Each row is a point on a tangle of strands that fork and nearly touch. The rows are in no order.
In the rows, 100 means zero.
Two points are linked if the straight distance between their rows is under 74.1. Some points are linked to none.
pezi: [ 57 115 104 116 128 101 122  92 101  76 102 118  88  78 135  74 110 132
 123 103  67 101  77  99]
nunit: [ 80 113 104  91 109  96 116  77 112  85 100  97 129  80 109  81  99 116
 125 122 120 130 114 105]
lesu: [114  85 111 110  94  94 101 112 118  94 119 103  96 101  87 109  63  97
  70  97  98 117 114 101]
muda: [ 72 106 105 110  94  97 116 113  85 100 100 123 112 117 110  87 110 116
  99 149  69  93 109 127]
nutek: [ 71 122  88  97 115 134 102  83  90  95 100 107 118  83  99  65  93 147
 118 141 111  76 109 113]
mef: [109  62 102 110  71  98  84 100  66  99 126  92  55  51  75 121 101  68
  84  79 105  78  98  99]
bove: [110  97 103 102  86 112  95 105 121 131  96  71  97 109 102 127 111  91
  96 116  72  80 124 126]
ruz: [ 51 128  86 133 138  93 112  95  93 114  88 127  91 137 121  63 124 112
 118  89  98 100  87  78]
Kuz: [ 96 138  97 130  96 117 104  96 112 102 104  99 130 107 110  85 118 164
 102 112 100 108  98 110]
Zos: [ 71 127  89 147 125  97 119 101  89 108 107 135  92 144 118  72 108 117
 102  92  71 105  85  81]
pilem: [ 77 128 113  88 128 132 100  72  86  64  81 113  97  70 107  89 122 145
 111 102  96 102  90 109]
Feka: [ 92 107  93  74  76  78 112 116  62  95 103 108 104 115 100  86  68  67
 101  99  56 106 100  97]
tozok: [113  80  96 112  65 125 100 117  76  91 127  81  49  39  93 128 119  72
  95 109 109  87 108  86]
vamo: [ 94  96 105 104  88  92 113  91 102 115 120  78  98 108 115 101  68  68
 130 125 110 116 111  96]
Reli: [ 95 138  87 140 132  86 104  87 127 131  84 117 106 128 109  86 116  98
  96  75 108 106  82 105]
mulaf: [ 73 117 123 108 129 116 106  74 101  73  98 114  94  65 124  97 123 129
 120 106  82  90  93 123]
Ruti: [ 98  96  96  67 117 100  84  74 120 117  92  66 106 117  96  84  95  87
 114 116 123 101 112 104]
zir: [110 110 101 101 122  75 113 115 125 100  96  86  79  87 100 108 105  71
  92  58  87 113  84 109]
duba: [112  84 106  74  89 100  99 115  77  86 116  86  83  89  96 139 111  58
 114  78  89 106 101  90]
bodo: [ 95  81 100  86  76  55 114 111  71  86 107 125 106  95 108  83  75  85
 111  89  84 113  87  86]
Febuf: [110 113 103  94  71 108  99 130  92 115 105 114 106 138 108 119  91  77
 106 113  58  92 113 123]
suser: [127  98  83 105  99 104  97 108 124  99  70 101 123 106  95 127 127  99
  96 101 110  94 107 108]
Kup: [131  95  93  73 100 110  79  94 106 110  88  59 120 100  78  92  87 100
 101 104 140  76 110 111]
tof: [ 95  92  97  89  85  96 120 120  91  87 110 114  96 123  97  99  75  76
 106 122  68 103 120 104]
gaf: [126  99 116  86 102 127  85 131 104  83 113  82  72  74  98 130 135 104
  98 105 112  86 106 114]
gad: [112 115  90  88 111 103  94  95 101 113  54  96 133 118  84 112 127 101
  93 109 113 112  98 107]
Fid: [115 132  89 103  91  95 110 127  89 105 120 102 110 122 106 116  86  85
 104  88  44  83  87 115]
Tob: [ 97 128  82 140 122 106  98  95 121 135  68 125  94 150 102  98 118 111
  96  82 102  85  96  95]
kadu: [111  54 105 103  83 124  73  98 109 113 107  85 106 107  93 124  65  82
  90 130 128  89 104  93]
lefeb: [ 72 114 113  98  80 101 124  90  93  95 128 105  96  85 130  63  86 110
 143 121  82  89 109 103]
Sivor: [ 63 115  94  81 114 110 120  90 113  80 106 114 106  86 110  67  92 124
 124  96 110 133 109  91]
dak: [125 101  96 119 112  88  98 109 116 107  71  98  75 107 116 114 151  97
 101  79  84  70  83 110]
nul: [109  83  99  86  78  74 105 116  79  83 117 110 112  94  93 130  82  62
 111  75  91 117 100  92]
rege: [134 103 106  82 106 129  69 114 110 100  97  81  86  84  83 116 134 121
  92  92 130  78 100 113]
rafu: [109 117  87 108 115 117  89 102 116 116  75 119  84 151 100 105 121 112
  76  84  91  88  80  75]
Gelu: [ 77  76 105 105 105 123  99  58  86  92  98 105 112  72  75  71  68 103
 105 131 168 122 103  84]
Dolad: [112 114  96  68 120 102  85 102 115 111  86 113  96 133  96 110 122  97
  96  74  92  91  81  82]
vapo: [ 98  90 118  86  77 104  91  89  79  86 106 122 118  85  96  91  87 133
  96 121 134 111 109  84]
davit: [111  47 104  93  79  95  82  95  97  92 105  87 118 111  94 120  79  79
 112 114 134  88 105  84]
mikin: [ 67 102  93 105 107  98 121 125  86  83 106 122 103 116 112  95  89  98
  98 124  66 108 114 108]
buram: [126  80 115 114  91  93  77 133 104  92  91 107  92 115  93 123  99 115
  53  81  93 100  79  93]
funo: [115  63  96 110  87 144  53  98  94 104 120  84  93  61  67 140 104  99
  82 102 137  92 107 106]
votef: [ 98 141 111  96 116 113  99  83  91  78  90 109 125  67 106  78 103 157
 101 111 124 117  80  96]
fanov: [123  71  86  75 108 119  78  77  87  98  89  59 103  77  53 108  95  93
  97  91 161  78 108  97]
nar: [103  99  83  97 116  71 125 100 139 107  78 100 104  89 109  95 102  83
 102  72  90 120  87  93]
Givak: [134  94 114 101  65  90  87 115  70  96 117  76  80  83  82 117  69  65
  80  76  78  98 102 107]
Besu: [ 88  88  82  91 109  83 110  92 114  99  93  76  91 119 112  99 114  84
 109  95  68  81 106 102]
Kiba: [ 99  63 102  65 117  76  85  90 100 101 115  88 105  83  82 117 111  83
  87  54 125 114  97  66]
Zol: [ 76  90  97  94 102 102 113  69  86  79  87  95 121  70  87  70  80 107
 122 118 152 132 111  97]
vek: [ 63 124  93 130 104  93 132  96  76  94 113 127  97 103 130  77 115 130
 122  94  56  91  84  93]
Kul: [ 73 106  98 101  86  75 131  96  87 116 116  98  93 104 121  59  81  97
 122 107  71 103 100 107]
Meb: [126  99 105 113  90 109  84 121 106 111  81 137  91 139 100 118 109 117
  64  93  88  91  85  93]
Vema: [ 83 114 119 105  77 120  98 107  97  94 119 111 106 119 119  94 104 138
 110 147  84 112 119 118]
Lalo: [123  50 104 107  82 142  50 103 108 112 114  77  89  82  97 143  85  84
  88 108 118  84 103 101]
Siran: [111  84 107  89  85  81 107  80 114 106 110  58 100  94 106 121  90  57
 122  95 106 122 110  85]
rozok: [130 120 101 115 101  70 107 113  98  95  84  89  86 102 103 114 100  77
  90  52  63 105  68 106]
pef: [ 87  74 104 103  80  84 119 100  91  90 117 126 101  74 114  85  54  87
 113 100 106 117 100  89]
pob: [101 123 104 127  80  85 119 106 114 103 103 120 110 126 121  92 105 115
  98  94  79 108  99 104]
gitel: [126  97 110  89  69  81  94 108  67 102  94  71  66  98  94 109 102  54
 101 104  68  82 104 120]
kuva: [102 121  99  84 116 127  99  97 113  97  84 108 110 100  77  78  86 129
  77 123 124 119 115  97]
Vud: [113  90 106  76 115  99  99 120  96  87 107  95  69  70  93 124 134  79
 103  84 106  94 102  98]
Lubuv: [101  77 106  87  83  86  88  90  91 100 105 102 119  99  82  80  85 125
  85 100 143 112 108  78]
vub: [ 89  96 131 100  64 111 103 100  83  92 108 105 101  95 114  85  89 131
 102 147 109 111 112  92]
netid: [124  87 121 105  88  80  89 131  88  85 112  86  85 105  94 115  78  87
  63  92  80 104  98 109]
les: [ 97 124 110 131  92  94 108 102 109 144 122  96 117 126 111  97 113 111
  92  91  66  88 111 118]
Roro: [ 83  90 112 107  81 107 120  74 100  90 116 112 100  67 124  74  66  94
 142 114 113 105 102  81]
zuled: [106  47 101 107  85  73  83  86  86 101 126 102 102  92  84 122  82  62
  99  89 137  88 106  91]
Biz: [128 110  82  79 102 130  66 101 116 116  82  57 104  85  87 115 110 113
  97 107 122  69  98 128]
tibo: [ 94  81  98  72 112  76  90  99 100  94  95 106 118  97  81  98 104 101
  84  81 122 121  95  79]
Pakal: [110 116 106 122 102 107  92  95 124 137 108  77  99 121 108 113 121 116
  86  94  72  80 102 127]
nikad: [106  95 100  98 109 107 106  98 129  95 106 119 100 102  90  95  67 103
  81 114 108 104 120 109]
bufi: [ 79 128  93  91 120 133 103  84  85 104  86 102 109 100  85  63  92 139
  89 138 113 106 113 105]
Kob: [102 132  97 117 104  92 113  96 118  90  95 117 117 121 108  80 115 142
  99 102 104 114  97  97]
kiv: [ 66 104 111  89 126  89 127 100 110  86  90 130  92  72 122  73  93 122
 104  95  91 133  86  88]
zifep: [ 81 117  79  99 123 108 118  95 120  81  93 113 115 122 105  60 113 136
 112  90 113 111 105  92]
Tiz: [106 126 106 139 114  75 110 123 117 105  83 125  97 128 115  91  98  91
  91  82  90 118  85 106]
Ruzan: [ 54 114  88 101 135  80 127  92  97 131  92 115 121 125 116  76 125  95
 107  94  77 101  93  89]
mikov: [122 103  90  97  80  93  95 115  74 105  87  76  62  66 102 112 118  57
  97  96  59  64  85 118]
Mizu: [ 95  96 110  81 100 101  95  89 115 104 112  69 114 127 100 100  88  85
 117 132 124 108 133 103]
Rura: [113  67  85 102 110 129  62  81  92  92 114  68  95  68  57 131 108  84
  91  96 153  80 105  91]
buse: [103 133  85 116 118 102 103 124  88 100 108  89  95 143 114 118 111  89
  99  71  47  91  83  97]
nafon: [103 120  84 100 128  89 115  91 143 112  69 118 106  98  94  90 104 104
  94  74 108 106  92  95]
sama: [103  94  89  68 123  79  83 103  91  94  65  97 128 121  89 103 114 108
  89 108 126 105  83  85]
Mizur: [129  85 102  95  78 106  94 102 114 108  83 101 100  95  90 136 108  84
  83  98  95  93 111 109]
dalif: [114  51 101 102  94  81  89  90  92 106 121 107  75  71  81 130  98  63
  88  68 117  83  95 101]

A fork is a point with three links, a tip a point with one. Leave the first point through the second and follow the links. Name the first fork or tip that comes.
fanov / Rura => tozok
tozok / mef => Kup
sama / gad => pob
mikin / muda => tibo
Biz / rege => bodo
tibo / Lubuv => tof

A fork is a point with three links. Follow the links from the first point to the second and name the forks in between, in order.
Fid / dalif => tof, bodo, Kup
Dolad / Kiba => rafu, Reli, pob, tibo
tozok / duba => Kup
suser / Kob => pob
Kul / Kiba => bodo, tof, tibo
Ruzan / Kuz => pezi, Sivor, Kob
Kuz / Feka => Kob, pob, tibo, tof
mulaf / vub => pezi, Sivor, Kob, pob, tibo
sama / Gelu => pob, Kob, Sivor

Follow the links from the first point to the second, and from the first to the third. Name the last point that the two ways share.
pezi / rozok / nutek => Reli
Vud / Febuf / Kul => bodo
nikad / zir / Zol => Reli
duba / Mizu / kadu => Kup
Ruzan / Givak / sama => pob
nafon / suser / Ruzan => pob

Name the points in between on the shortest way along the links from the first point to the second, in order.
bodo / suser => Feka, tof, mikin, muda, Vema, vub, vapo, Lubuv, tibo, sama, gad
lefeb / gaf => Roro, pef, bodo, nul, duba, Vud
Kiba / zir => tibo, sama, gad, suser, Mizur, bove, Pakal, les, pob, Tiz, Reli, nafon, nar
Pakal / kiv => les, pob, Kob, zifep, Sivor
